Points, in no order, along strands that fork and pass close to each other.
(in the rows, 128 means zero)
Points whose rows are less than 134 apart are linked; no others are. Some points are linked to none.
K_396: [138 181 117 116 135 136 154 140 151 159 139 124 115 109 141  75 167  42
  87 148 140 156 125 143 136 113 109 171 122 215]
K_848: [145 141 191  87 136 103 120 134 113 153 131 122 143  98  84 122 155  97
 153 137 107 165 114 139  97 107 110 157 141 163]
K_247: [116 103 153 166  77 125 140 108 107 104 187 178 129 185 143 147 126 122
 152 131 124 124  63  81 127 144 117  85 181 100]
K_710: [121 150 170 103  92  72 133 152 124 143 146 132 143 164 141 115 125  95
 112 130 131 137 132 213 192 158 101  89 168 127]
K_139: [ 83 123 149  96 101  80 112 161 145  73 164 157 124 155 111 104  77 156
 162 131 109 110 134 182  99 126  79  76 148 132]
K_271: [119 117 129 122 116 112 156 130  89 140 204 147 116 147 149 128 129  90
  94 164 130  98  86 146 182 189  89  93 163 134]
K_781: [123  88  97 136 158 141 132 139 113 135 100  62 118  69 139  94 163 128
 118  98  89 120 153 121 101  87 182 185  97 144]
K_813: [100 132 144 146  83 119 110 166  91 117 102  96 110  96 140  84 160 110
 155 105  94 170 132 105  62  81 166 144 132 139]
K_876: [139  72  85 104 170 154 138  88  94 144 138 154 130  78  88 163 130  79
 154 139 156  98 139  96 154 130  99 135 110 139]
K_477: [114  98 147 145 102 120  93 102 115 119 122 176 125 144 103 144 112 108
 196 100 187 163 124  98 120  94 120  93 114 135]
K_134: [140 123 145 105 104 103 108  97  93 176 121 136 131 106  98 134 127  43
 159 116 189 171  98 132 154  92 119 127 108 136]
K_625: [ 91 136 145 148 106 139 100 162 105 126  33 103 117 155 137 121 133 183
 163  74 130 167 164 151  72 133 132 126 123 100]
K_86: [141 170 167 105 101  95 110 155 151 152  75  96 139 154 122 122 131 140
  86  94 136 183 146 191 132 116 164 144 118 101]
K_577: [133 128 158  80 102  89 103 140  89 143  84 111 173  96  68 155 119 110
 159 129 112 134 126 150 160 111 115 126 140  86]
K_615: [107  76 162  95 137 122  97 158 152 150 107  87 131 100 109  97 157 146
 113  89 104 170 192 184 130 100 149 132  94 137]
K_663: [163 185 100 144 176 162 171 133 168 122 111 136 137 141 162 127 144 160
  42 143 105 105 132 124 117 158 141 175 154 148]
K_756: [114  64 143  85 144 130  94 126 132 158 115 129 155  86  68 133 154 118
 143 108 121 154 195 149 168 117 119 107 112 144]
K_222: [ 98  85 107 175 113 124 109 135 161 124 179 131 108 126 180  78 102 156
  80 145 140 102 132 102 172 116 176  69  78 135]
K_107: [116 175  72  91 104  88 150 154 106 126  92  74 115 124 167  84 109  80
 103  96 115 109 126 202 112 103 141 160 131 115]
K_746: [100 164  41 131 103 153 116 132  85 106  70 143 117 116 155 119 102  91
 173 106 144 125 160 142 107 125  94 111 136 163]
K_232: [139 141 119  89 161 146 136 120 110 136 139 143 125  97  83 161 132 128
 165 173  97 100 127 108  88 157  51 131 141 154]
K_288: [108  35 140 158 155 109 127 130 118 142 150  94 132 138 153 131 130 165
 128  92 116  98 154 133 187 119 183 113  96 102]
K_950: [153 213 176 129 130 111 128 126 146 138  96 159 141 183 136 126 128 119
 132 111 155 192 111 168  81 109 110 159 158 165]
K_483: [ 88 122 133 154  47 128 110 160 134 111 180 151 108 135 149 115 116 140
 132 175 129 137 125 104 158 163 125  34 149 110]
K_308: [130 144 124 172 131 139 141  96 101 172 152 156  85 183 181 164 128 113
 144 129 178 138 102 112 121 170  99 108 144 159]
K_6: [ 83  77 125 148 132 142 108 131  83 133  73 143 156 158 111 167 135 143
 211  81 121 132 175 134 114 132  86 115 156 147]
K_129: [ 95 129 105 102  97 114 126 175 170  44 141 149 107 149 125  88  84 174
 115 119 113 106 142 175 105 139 128  82 126  97]
K_305: [104 109 143  89  89  68 120 137  83 142 136 114 157 127 137 108 119  65
 151 104 125 116 130 194 183 115 105  97 162 128]
K_88: [117 108  78 140 107 126 118  87 119 111 132 177 125 145 131 146  79  87
 183 106 201 121 127 131 167 115 119  84 111 129]
K_534: [126 110 107 171  80 156 138 104 113  87 157 154 148 177 132 178 131 151
 131 139 118 103  81  67 171 166 138  89 168  52]
K_29: [ 88 110  67 133 125 115 136 149 128 108 161 113  88 123 187  66 111 110
 114 109 118 103 146 156 116 118 147 112 110 169]
K_720: [146  79 135 133 181 109 150 104 181  81 173 144 146 158 121 130  94 162
 115  99 138  80 135 164 179 106 159 133  99 101]
K_617: [130 140 114 148 147 175 114 129 134 139 142 130 101 102 136 135 144 159
 111 162 124 115 153  67  97 161 105 110 107 159]
K_979: [157 116 124 111 152 134 139 108 156  72 128 159 167 153  67 170 102 152
 163 126 119 100 125 135 144 114 125 146 137  86]
K_150: [132 153 166  79 127 111 113 151 181 108 159 128 125 118  88 120 102 177
  99 159 106 121 147 149 119 148 104 109 107 112]
K_712: [140 166 118 111 140 130 114 114  98 133  24 119 180 123 105 156 118 122
 173  89 155 155 134 168 123 105 121 177 143 116]
K_468: [149 128 129 178 135 160 123  94 153 122 117 110 116 159 161 172 123 179
 127 119 153 117 119  81 134 142 172 130 102  77]
K_524: [ 86 112 115 143  55 107 109 186  96 127 161  96 111 110 155  97 125 118
 105 155 102 123 138 125 157 148 157  72 134 108]
K_904: [103 135  88 121 112 155  74 125 150 176  96  95  90 100 126 122 119 120
 132 113 182 166 182 141 121 107 138 114  59 159]
K_804: [115 142 164 142  87 137 105 123 114 175 147 115  91 108 134 156 138 144
 125 189 152 139  97  53 120 171 113  93 113  96]
K_115: [147 140 148 153 169 132 137  97 138 144 151  92 131 105 170 117 134 163
  65 167 122  79 102  66 122 145 151 142  91 129]
K_64: [109  31 123 169 148 157 118  92 101 155 151 142 109 128 129 159 139 124
 174 122 159 113 143  58 151 132 142  98  98 115]
K_640: [143 182 160 158  92 148 131 133 122 141  73 120 136 178 143 171 149 176
 132 120 109 163 111 105 108 148 129 134 171  83]
K_948: [112 105 118 149 151 128 137  95 118 143 217 138 108 141 158 142 116 139
  98 175 138  68  80  90 148 190 100  86 123 135]
K_828: [127 144 193 126  97  94 112 173 141 130 128 105 126 150 134 107 135 153
 110 117 105 162 130 146 115 119 150 119 140 102]
K_673: [141 130 124 160 155 187 161 157 156 121 124 144 147 128 154 112 178 164
  66 142  74 129 151 109 134 159 125 142 184 166]
K_181: [135 179  93 116  63 119 121 150 111 115  87 159 164 143 130 117 116  67
 119 111 151 151 133 171 179 120  98 103 174 140]
K_61: [127  81 179 101 137 129  92 119 142 170 166 145 123  89  73 132 145 131
 133 148 159 161 147 109 148 130 110  98  88 144]
K_701: [161 108 107 141 166 191 164 128 152 122 117 186 144 114 119 125 175 102
  92 130 122 142 139 123 155 137 114 152 179 195]
K_210: [110 118 173 154 117 157  85 146 150 178 112 122 101 153 139 144 152 175
 126 117 149 181 186 133 124 154 122  84 114 146]
K_27: [102 114  83 122 112 112 162 179  77 110  94  68 129 113 170  80 143 109
 109  89  66 108 134 173 102 112 171 162 154 123]
K_394: [119 123 139 136  94  69 116 142 157 165 172  93 111 128 165  88 104  98
  73 135 157 123  92 148 198  90 189 110  80 112]
K_345: [165  58 140 138 157 141 128  83 134 174 118 137 147 117  94 160 151  92
 110 110 184 147 113 108 208 102 163 152  84  97]
K_983: [ 82 117 144 123 144  77 126 137  95 126  91 107 113 158 156 100 108 145
 172  62 137 130 130 203  62 110 107 145 133 141]
K_200: [142 122 190 144 156 149 126  87 141 154 101 144 139 159  96 186 162 175
 177 129 105 159 107  84  74 133  97 167 170 131]
K_434: [101 145 123 133 166 140 130 121  81 165 122  89  94 140 156 160 131 169
 172 134 103 105 155 149  48 183  81 138 132 158]
K_39: [142 155  64 152 180 179 155 115 141 108 105 120 111 137 169 135 117 170
  97 117 121  93 156 122 103 160 145 159 115 128]
K_567: [103  98  97 159 128 161 152 156 118  77 120 158 130 164 164 110 141 141
 138  75  85 119 161 155  99 134 136 122 177 154]
K_684: [123  57 102 134 171 137 151 128  92 139 129 104 144  70 127 118 161  90
 137 111  81  97 148 116 136  98 159 171 135 168]
K_264: [ 98  82  77 152 158 159 116 125 146 125 144 136  84 127 167 108 112 152
 126 109 143 108 191 138 128 137 128 100  91 170]
K_333: [100  96 131 151 122 128 141 118 100  81 124 179 164 164 104 147 140 132
 199 109  76 114 106  90  91 116  87 134 206 145]
K_622: [154 183 180 144 128 151 133 129 182 124 132 135 123 170 146 140 151 187
  96 140 111 157 122 105  91 158 117 137 148 119]
K_369: [114 174  89 113 109 135 115 143 102  75  98 174 145 116 107 110  99 109
 180 119 124 129 135 129  86 111  72 116 156 165]
K_518: [128 145 122 114  97  85 105 120 118 104 111 113 128 142 128 150  72 154
 155 118 155 110 118 148 140 122 156 111 101  57]
K_793: [117 132 146 127 122 120 122 137 103  81  99 113 132 102 108 102 137 135
 184 104  99 143 115  80  35  68 166 170 120 109]
K_526: [139 202 144 133 119  88 141 133 179 153 152 123  98 190 173 107 101 126
  64 140 181 141 126 167 158 141 148 118 109 118]
K_970: [127  87 143 130  74 100 113 142 131 146 158 131 127 114 121 113 125  79
 112 118 153 149 105 127 205  94 163  85 116 100]
K_31: [113 122 146 157  52 125  94 149 143 151 151 153  94 128 141 113 123 107
 115 161 179 171 113  98 170 131 139  54 110 115]
K_786: [114 153 107  64 134  97 108 113 177 171 112 100 119 131 142  80 115  93
 125  86 171 144 161 241 134  97 112 136  87 153]
K_903: [147 212 144  97 138  97 131 131 167 166  95 112 109 181 143 147 112 154
  81 118 163 149 148 200 139 150 131 134 117 103]
K_688: [135 154 120 112 123  78 138 135 127 150 171  74 116 105 154  97 103 112
  57 162 127  90  92 129 169 128 165 127  86 114]
K_343: [123 131 123 102 157 134 121 118 111 110  38 133 205 138  59 176 119 166
 197 106 118 131 147 159 129 109 102 168 160  90]
K_291: [ 93 150 122 146  79  74 127 153 130 115 211 121  93 123 180  80  85  99
 130 168 132 108  76 122 124 123 158  87 116 132]
K_175: [166  68 168 149 176 165 144  79 133 156 136 171 144 128  95 169 164 111
 119 134 163 139  80  74 151 118 126 166 130 105]
K_317: [116 173 101 105 124 145 113 149 127  68  85 124 104  94 100  94 112 163
 167 122 116 139 129 111  15 106 128 143  99 128]
K_432: [117  32 156 139 147 139 103 120 147 141 163 145 136 110 101 130 144 145
 133 137 152 125 151  67 177 116 142  84  80 115]
K_659: [ 98 199 148 135  52  98  91 158 126 117 132 139  88 119 139  97  99 108
 163 171 159 164 108 109  68 118 126  91 122 133]
K_211: [102  87  70 131 121 117 147 148  63 115 132  82 156 119 161 126 129 113
 124  92  76  82 134 168 168 145 173 133 162 105]
K_796: [123  52  99 150 167 158 133 136 130  99 132 104 163 102 127 122 147 165
 102 120  98  73 176  93 183 115 173 123  97 111]
K_989: [153 152 133 120 173 166 112 113 194 118 101 158 124 159 108 137 119 179
 118  93 157 167 176 164  91 135 117 138  99 155]
K_284: [133 137 154 116 120 127 138 108  84 143 142 173 134 138  88 164 133  94
 165 163 122 132  75 104 100 152  41 130 183 141]
K_977: [127  99  84  99 147 109 145  86  63 150 120 123 144  77 112 146 124  53
 195 112 135 101 127 134 134 108  95 145 133 153]
K_944: [144 164 129 113 168 139 139 122 120 160 135  92 104 108 127 153 139 164
 127 167  92  99 129 106  76 167  94 151 122 139]
K_633: [103 162 138 146 110 121 114 127 112 215 136  91  71 128 168 116 140  80
 134 177 186 158 138 136 125 154 107 117  93 180]
K_981: [118 156  81 119 142 134 153 155 129  85  69  94  88 119 151  82 130 165
 117 101 112 127 135 152  38 131 144 167 105 114]
K_122: [155  82 140 127 152 120 123  85 168 125 138 162 140 149 104 147 109 121
 133  99 176 143 128 148 191  94 152 123  93 105]
K_55: [130 149 139 115 101 130 122 137  92 147 167 111 108  52 106 126 137 106
 118 209 110 106  90  44 112 154 107 115 118 119]
K_481: [108 188 143 144  88  91 132 153 171 132 183 125  75 155 181  64 104 102
  91 168 165 145 112 143 127 122 151 104 102 160]
K_389: [130 143 192 147 102  95 109 129 124 154 126 149 120 181 149 108 137  94
 160  94 169 201 108 159 110  94 130 121 138 162]
K_561: [165 125 106 118 134 160 143 114 134 121  88 153 160 138  92 192 120 136
 118 130 133 121 136 144 186 152 118 130 152  91]
K_830: [136  84 117 146 159 163 127 135 143  97 108  99 155  71 112 108 166 144
 110 130  89 113 146  63 132  87 199 175  94 111]
K_235: [169 135  86 134  97 145 152 133 115  87 118 136 157 101 112 146 121 107
  95 149 118  96 104  75 183 131 164 130 140  64]
K_656: [ 74 180 132 115  68  86 109 165  82 134 141 111 105 100 140  98 101  92
 176 181 132 125 123 158  97 141  92  92 140 152]
K_13: [124 101 117 108 137 104 143 152 161  67 155 148 135 147 136  89  99 133
 101  95 109  99 151 194 156 111 149 114 132 119]
K_282: [129 115 176 148 144 124 135 132 146 176 192 136  99 123 149  61 169  73
  70 169 156 152  95 115 176 114 113 126  88 205]
K_341: [137 111 130 163 139 140 133  98 105 131 137  73 132 107 156 155 144 168
 117 150 104  86 102  49 131 143 174 146 112  66]
K_465: [107  78  96 146 148 124 151 137 132  87 207 152 119 116 162  81 114 117
 126 122 101  81 132 118 128 118 134 104 125 182]
K_201: [ 97  73  87 165 105 169 107 124 104 120 113 142 119 143 135 157 127 135
 171 108 154 124 185 100 157 149 136  79 120 115]
K_123: [111 136  93 144  84 127 143 167 102  62 143 145 145 156 158 109 123 130
 126 106  76 106 123 148 129 142 139 104 187 121]
K_219: [ 95 133 112 119 116 134 141 150  98  70 139 150 131 123 114 115 128 138
 180 133  59 110 132 102  57 126  86 119 168 153]
K_251: [ 99  92 179 143  98  95  95 102  86 151 126 139 126 158 100 181 109 137
 208 128 162 132 102  89 116 130 103  92 132  91]
K_959: [151 134  84  92 130 128 168 121  63 131 106 127 166  70  98 151 130  61
 145 149 105  94 102 129 147 130 107 165 184 130]
K_843: [139  84 161 196 143 180 119  95 165 152 150 152 105 135 169 132 168 162
  88 136 155 143 125  51 149 147 129  91 107 140]
K_191: [126  81 143 160 189 153 158 119 161  89 191 143 133 122 165 100 149 170
  98 123  78  84 123  91 101 127 129 138 131 177]
K_879: [ 99 112 176 153 132 109 118 145 112 126 109 138 131 162 152  94 150 129
 166  67 118 173 143 167  68  91 119 140 151 178]
K_430: [151  69 170 132 136 180 127 118 149 130 120 163 165 116  61 171 177 145
 107 149 117 148 123  61 164 130 133 131 141  85]
K_361: [153 131  99 161 147 186 139 123 152  93  74 123 141 142 134 154 146 177
 121 112 121 134 156 106 129 123 172 162 127  87]
K_145: [126 141 138 121 121 100 131 140 111 159 185  88 109  64 143  78 133  88
  74 209 122  98  88  86 152 126 122 122  90 149]
K_324: [155 147 140 124 186 110 122 113 186 156 148 105 111 129 148 102 110 142
  70 125 163 126 129 141 132 106 158 159  61 150]
K_600: [140 189 180 127 157 144 125 135 166 138  93 137 120 174 139 130 149 178
 121 108 128 188 144 158  50 134 119 156 133 146]
K_698: [128  97 118  90  93 129 100 144  89 133  84 103 152  72  61 156 129 117
 160 141 125 126 163  95 172 119 146 108 101  74]
K_447: [141 125 142 132 116 129 146 135 128 146 181 166 110 129 138 102 144  61
  85 165 163 146  98 133 183 140  95 105 136 157]
K_306: [159 151  94 162 138 161 129  98 142 143 129 127  99 114 158 125 135 103
 119 127 169 140 114  71 113 107 160 154  94 154]
K_818: [131  37  96 146 194 159 156 101 117 116 155 158 146  94 115 133 156  97
 132 120 117  93 142  77 151 120 133 148 122 167]
K_514: [118  59 160 125 113 124 139 153  84 147 133 106 163  97  96 146 166 124
 138 140  65 110 127  94 158 132 147 133 160  97]
K_192: [126  75 134 187 143 149 122 123 125 150 128  94 119 161 181 156 143 198
 105 105 119 109 156 112 157 158 174 117 112  91]
K_368: [ 75 142  88 162  53  94 120 151  97 150 167 105  94 139 196  99 103  84
 127 158 160 127 114 143 164 152 154  72 130 131]
K_836: [167 172 186  78 136 104 109 138 158 151 131  94 142  95  83 133 129 159
  79 159 122 144 120 132 128 133 145 147  94  97]
K_172: [159 167 136 116 164 119 155 127 100 142  83  79 133  95 135 132 140 117
 139 125 101 131  99 124  63  94 171 215 141 129]
K_648: [150 207  96 108 156 116 166 125 119 115  76  87 109 129 158 122 114 142
 111 117 118 110 106 146  54 117 169 205 123  94]
K_860: [164  97  81 138 163 187 159 116 167  45 118 192 173 128  79 151 132 133
 145 127 121 108 141  92 155 104 146 146 140 118]
K_863: [127 110 129 114  94 155  98 147 138 101 110 122 149  89  63 152 131 167
 138 157 111 129 157  55 147 128 151  96 104  65]
K_780: [131 144 148  92 112 160  86 161 158 113  85 110 147  91  61 133 139 188
 116 128 112 166 179 119 119 123 150 121  93  90]
K_473: [115  93 141 109 125 146 106 190 150 107  91  95 139  93 108  94 156 180
  91 109  75 144 195 136 117 119 157 121 104 107]
K_758: [120 125 101 101 150 116 115 101 157 115 100 136 122 151 131 115  88 120
 153  56 179 139 156 217 118  95 131 134  92 131]
K_68: [152 101  94 103 151 156 123 125 184  59 154 167 154  93  69 108 116 135
 105 134 120 106 159  99 160 103 144 127  93 127]
K_735: [140  93 170 132 188 141 142 109 181  91 168 158 130 148 116 127 137 183
 141 108  86 127 138 117  83 114 120 150 132 145]
K_969: [126 102 146 130 161 107 150 123 113  74 107 119 159 132 109 128 131 147
 189  97  86 108 112 133  64  74 163 191 148 102]
K_968: [115 128 178 162  76  91 136 129 103  98 150 141 155 195 147 138 136 142
 155 111  79 135  71 115 111 130 127 118 211  97]
K_238: [160 138 130 118 163 132 148 128 130 151  69  81 153 106 129 143 148 138
 101 112 108 134 134 155 130 102 188 214 146 114]
K_697: [ 73 122 131 152 140 108 128 133  84 131 113 113 115 192 160 139 112 179
 178  85  96 111 128 170  60 159  93 123 160 141]
K_667: [149  83 194 127 176 106 147 108 120 163 150 124 144 104 113 129 165 104
 140 112 110 150  99 126 109  88 150 189 153 162]
K_505: [142 121  81 115  97 161  96 136 166  94 119 162 138  94  73 125 117 107
 114 132 165 151 156 108 182 105 141  93  91 123]
K_626: [142 134 206 121 123 103 144 125 154 116 198 160 130 173 117 126 149 137
 117 164  88 133  75 117 121 154  78 124 173 136]
K_21: [144 169  79  77 124  98 128 145 149 121  97  73 123  97 115  98  96 108
  86 116 130 109 131 177 128 101 167 161  79  92]
K_528: [110 109 129 132 152 113 145 133 119 107 157  94 126 155 156 130 125 181
 119 118  74  76 127 138 100 158 142 133 144 105]
K_352: [102 164 123  94  85  68 129 167 109 163 139  48 110 110 160  75 124  64
 103 132 118 131 118 177 135  93 149 144 108 131]
K_636: [142 174  81  84  71 100 105 148 143  88  90 113 144 106 100 101  88  88
 122 110 133 136 127 161 151  76 155 136 108  93]
K_190: [160 106 153 118 104 175 124 136 126 139 124 179 146  95  76 142 172  88
  70 170 140 162 100  75 174 135 111 124 150  95]
K_409: [106  89  98 136 121 107 157 149  96  62  95 105 144 139 137  97 117 121
 158  68  94 108 122 166 106  81 185 163 146  92]
K_355: [138 173  65 116 153 151 136 118 121 130  85 125 113 121 151 134 110 115
 135 112 139 119 164 162 105 143 108 147 119 155]
K_754: [120  77 199 143 170 142 130  97 162 116 145 132 143 141 106 153 174 178
 179 114  85 143 115  62  72  98 135 157 140 119]
K_627: [121 152 125 118 109 151  77 124 170 160 109 148 105 126 107 136 121 142
 130 132 192 190 177 152 138 148 108  83  85 153]
K_83: [132 112 127 126 118 129 115 123 113 156 100 104 146 153 107 200 120 174
 136 133 125 110 153 134 183 178 126 102 125  49]
K_277: [141 113 193 121 153 134 116 122 208  88 132 153 155 180  82 141 130 208
 131 103  99 155 137 143  98 107 135 145 133  98]
K_917: [111 134 131 122 118 155  85 143 120 118  44 106 135 134  85 167 115 194
 173 114 134 144 180 135 112 136 128 111 102  69]
K_660: [124 215 146 124  95 119 125 154 140  92 139 131 100 131 153  94 123 130
 128 157 118 143 101 107  61 123 127 131 139 133]
K_35: [181 165  50 105 153 164 162 112 105 124  78 130 156  86 106 174 120 102
 125 142 125  94 127 137 168 146 120 167 149 109]
K_671: [147 195 139 118 138 110 157 132 138 118 183 141 104 132 147 105 118  98
 118 159 128 114  95 135  88 136 103 143 134 167]
K_749: [120  96  75 153 181 149 113  95 163 133 134 111  83 110 161 117  88 175
 132 126 178  88 154 114 113 121 157 128  36 135]
K_379: [175 144 205  96 178 106 129 101 156 196 138 120 138 122  83 156 147 138
  87 155 149 154 110 150 131 143 112 164 113 133]
K_686: [122 113 167 127 122  93 131 112  74 186 153 130 105 123 137 137 144  57
 162 141 161 152  86 142 129 124  90 124 132 163]
K_375: [113 132 112 138 110 102 129 121  56 132  72  94 161 154 137 174 101 140
 176  89 119 105 122 165 147 143 132 135 169  80]
K_166: [174 134 106 112 144 132 135  98 139 151  83  99 155  99 107 137 136  77
 116  94 147 156 117 148 149  64 181 208 119 130]
K_459: [ 98 109  92 148 124 168 143 169  99  82 124 140 111 103 152  87 153 126
 147 112  74 121 162 114  62 117 124 132 148 174]
K_189: [173 117  83 166 181 178 170  89 123 140 118 139 120  95 152 141 154  93
 115 131 138 113 104  76 118 122 149 197 138 176]
K_113: [103  98 150 128 145 117 126 128  99 106  73 159 199 156  73 157 131 148
 210  94  89 134 129 136 119 112  79 149 200 132]
K_583: [161 162 109  98 168 120 154 110 181 133 172 156 123 148 144 112  98 110
  77 133 162 111 142 185 173 155  95 124 116 163]
K_971: [146 141  93 122 114 119 153 113 103  88 179 131 141 109 113 150  98 126
 110 168 103  60  66  78 158 159 135 121 141  70]
K_771: [151 141 101 154 175 122 175  84 113  85 141 138 126 156 168 133 103 122
 156  98 127  93  85 136  73 102 161 187 148 132]
K_787: [137 172 154  92 131 112 108 129 107 160  62 113 158 100  87 126 142 102
 149 109 139 185 135 174  99  97 109 173 141 161]
K_40: [161 149 107  99  86 123 123 111 110 148  78 147 166 112 101 133 126  39
 136  94 170 166 110 163 190 103 108 137 149 128]
K_457: [124  76 111 184 128 160 120 116 160 138 165 163 100 148 174 113 133 132
 102 107 167 132 154 109 172 126 137  83  93 167]
K_249: [165 176 123 124 125 162 163 121 137 134 136 154 140 141 120 164 142 147
  80 185  97 112  84  94 134 181  89 138 180 108]
K_724: [ 88  91 105 128  82 119 106 136  90 152 126 139 126 117 137 113 131  67
 162 114 153 142 161 160 173 127  94  76 141 160]
K_691: [125 176 135 133  90 136 114 124 100 131 113 183 121 154 112 148 117  90
 156 151 177 161 103 128 128 154  51  89 159 150]
K_866: [148 136 135 137 202 137 110  83 164 148 147 103 101 109 149 129 106 175
  95 152 158  90 130  96 108 135 144 137  45 140]
K_454: [115 133 109 126 128 116 117 123 154  86 167 139  91 110 133 111  79 141
 150 153 138 101 118 109  95 111 142 112  89 120]
K_972: [112 112 172 108 137  89 139 146 147 104 200 147 123 159 124 106 121 152
 135 132  71 104 124 167  98 135  83 107 158 157]
K_385: [170 107 120 133 117 178 114 104 152 109 136 190 132 106  84 134 146  89
  99 142 183 174 109  56 164 110 125 116 103 116]
K_716: [126 124 226 138 100  80 121 132 116 153 138 101 141 169 126 153 144 163
 145 122  91 152  93 128 105 123 134 132 166  91]
K_594: [136 169  89 107 113 117 131 113 139 195 125 101 106 139 170 136 112  79
  84 148 194 129 142 172 201 160 112 100 108 125]
K_803: [ 91 102  96 155 124 159 120 115 143 120 186 148  93 123 146 142 114 175
 132 179 126  86 133  66 120 183  95  68 119 142]
K_26: [129 153 136 144 137 110 147 116  61 172  70 107 151 166 147 177 131 130
 162 103 122 132 107 157 104 151 111 164 186 131]
K_401: [108 174 165  83 120  92 107 159  94 157 126  94 109  97 102 117 132 125
 161 174 104 134 136 151  79 140  79 124 125 154]
K_364: [169 179 134 120 124 117 158 122 119 126 132 144 132 127 127 150 130 103
 105 153 124 130  90 122 131 139 122 158 161 122]
K_630: [147 171 129  67 130 113 117 119 176 153 129 136 138 130 115 107 117  94
  98 115 170 159 161 218 172 135  95 118 115 159]
K_918: [155 114  85  91 189 118 154 107 154 129 159 117 142 103 135 125 101 122
  82 127 132  65 146 179 181 148 116 136 108 143]
K_557: [142 159  91 138  99 156 147 103 108 100 139 128 148 151 114 183 133 158
 116 172  79  89  67  68 145 184 117 125 175  55]
K_721: [131 107 166 124 144 112 105 126 167 177 184 121 101 111 130  93 134 123
  91 149 162 148 117 122 158 110 137 111  61 169]
K_953: [152 169  87 131 155 160 130 108 135 190 116 106 105  96 139 123 149  73
  78 144 169 150 128 108 129 120 121 170  91 186]
K_542: [113 102 173 154  91 147 101 107 115 142 129 134 113 139 119 173 148 153
 171 140 125 154 118  48 101 145 104  91 141 105]
K_453: [149 149 203 121 116  91 148 138 146 160 165 141 136 197 135 145 137 115
  89 156 125 147  97 176 168 169  92 115 171 124]
K_388: [122 165  96 140 107 167 106 135 153  96  95 164 107 159 127 149 103 174
 153 127 137 135 159 121  90 156  96  92 131 125]
K_896: [152 115  88 149 158 160 183 119 124  93 147 181 137 116 145 115 145  76
 133 114 111 120 106 113 111 114 131 170 181 195]
K_683: [ 95 110 113 114 124 119  93 119 116 168 123 121 102  98 121 118 120  98
 182 110 164 150 173 152 112 110 100 102  99 186]
K_521: [131 167 170 142 125 121 151 141 105 172  78  95 156 180 141 177 163 179
 127 132  69 140 103 145 104 166 119 162 214 110]
K_605: [128 180  91 112  64 106 131 178 123  62 100 147 153 149 131  99  91 105
 113 105 113 130 122 174 152 106 143 106 164  98]
K_25: [ 96 147 125  95 143 115 114 151 188 107 180 137  90 110 126 100  89 185
 101 186 116  94 148 146  91 172  87  84  92 148]
K_515: [131 113  50 131 145 129 155 119 103 108 158 118 144 118 151 126 112 107
  98 119 109  68 137 148 184 152 151 129 135 132]
K_922: [179 192 173 121 158 121 156 112 150 178 142 126 123 137 135 136 148 118
  54 180 159 139  84 110 138 161 118 161 125 131]

A fork is a point with three links, a tip a point with one. Leave the first point through the second and follow the links. Name the first fork or tip that comes.
K_291; K_481: K_557
K_972; K_626: K_210
K_129; K_13: K_561
K_959; K_977: K_468
K_968; K_716: K_88

A fork is a point with three links. Follow the links from the first point to the second and name the forks in between, in order.
K_481; K_21: K_557, K_364, K_848, K_113, K_219, K_605
K_648; K_271: K_793, K_27, K_107, K_605, K_219, K_39, K_468, K_866, K_721
K_903; K_749: K_557, K_364, K_848, K_113, K_219, K_39, K_468, K_866
K_922; K_189: K_364, K_848, K_113, K_219, K_39

Follow the links from the first point to the second, and from the first to the third. Name the last point that the two ways share.
K_190; K_863; K_457: K_866
K_288; K_648; K_903: K_219
K_625; K_401; K_189: K_39
K_21; K_83; K_617: K_468
K_271; K_172; K_786: K_27
K_201; K_663; K_879: K_721
K_277; K_605; K_830: K_468
K_191; K_686; K_983: K_866
K_432; K_25; K_630: K_219
K_385; K_222; K_191: K_264
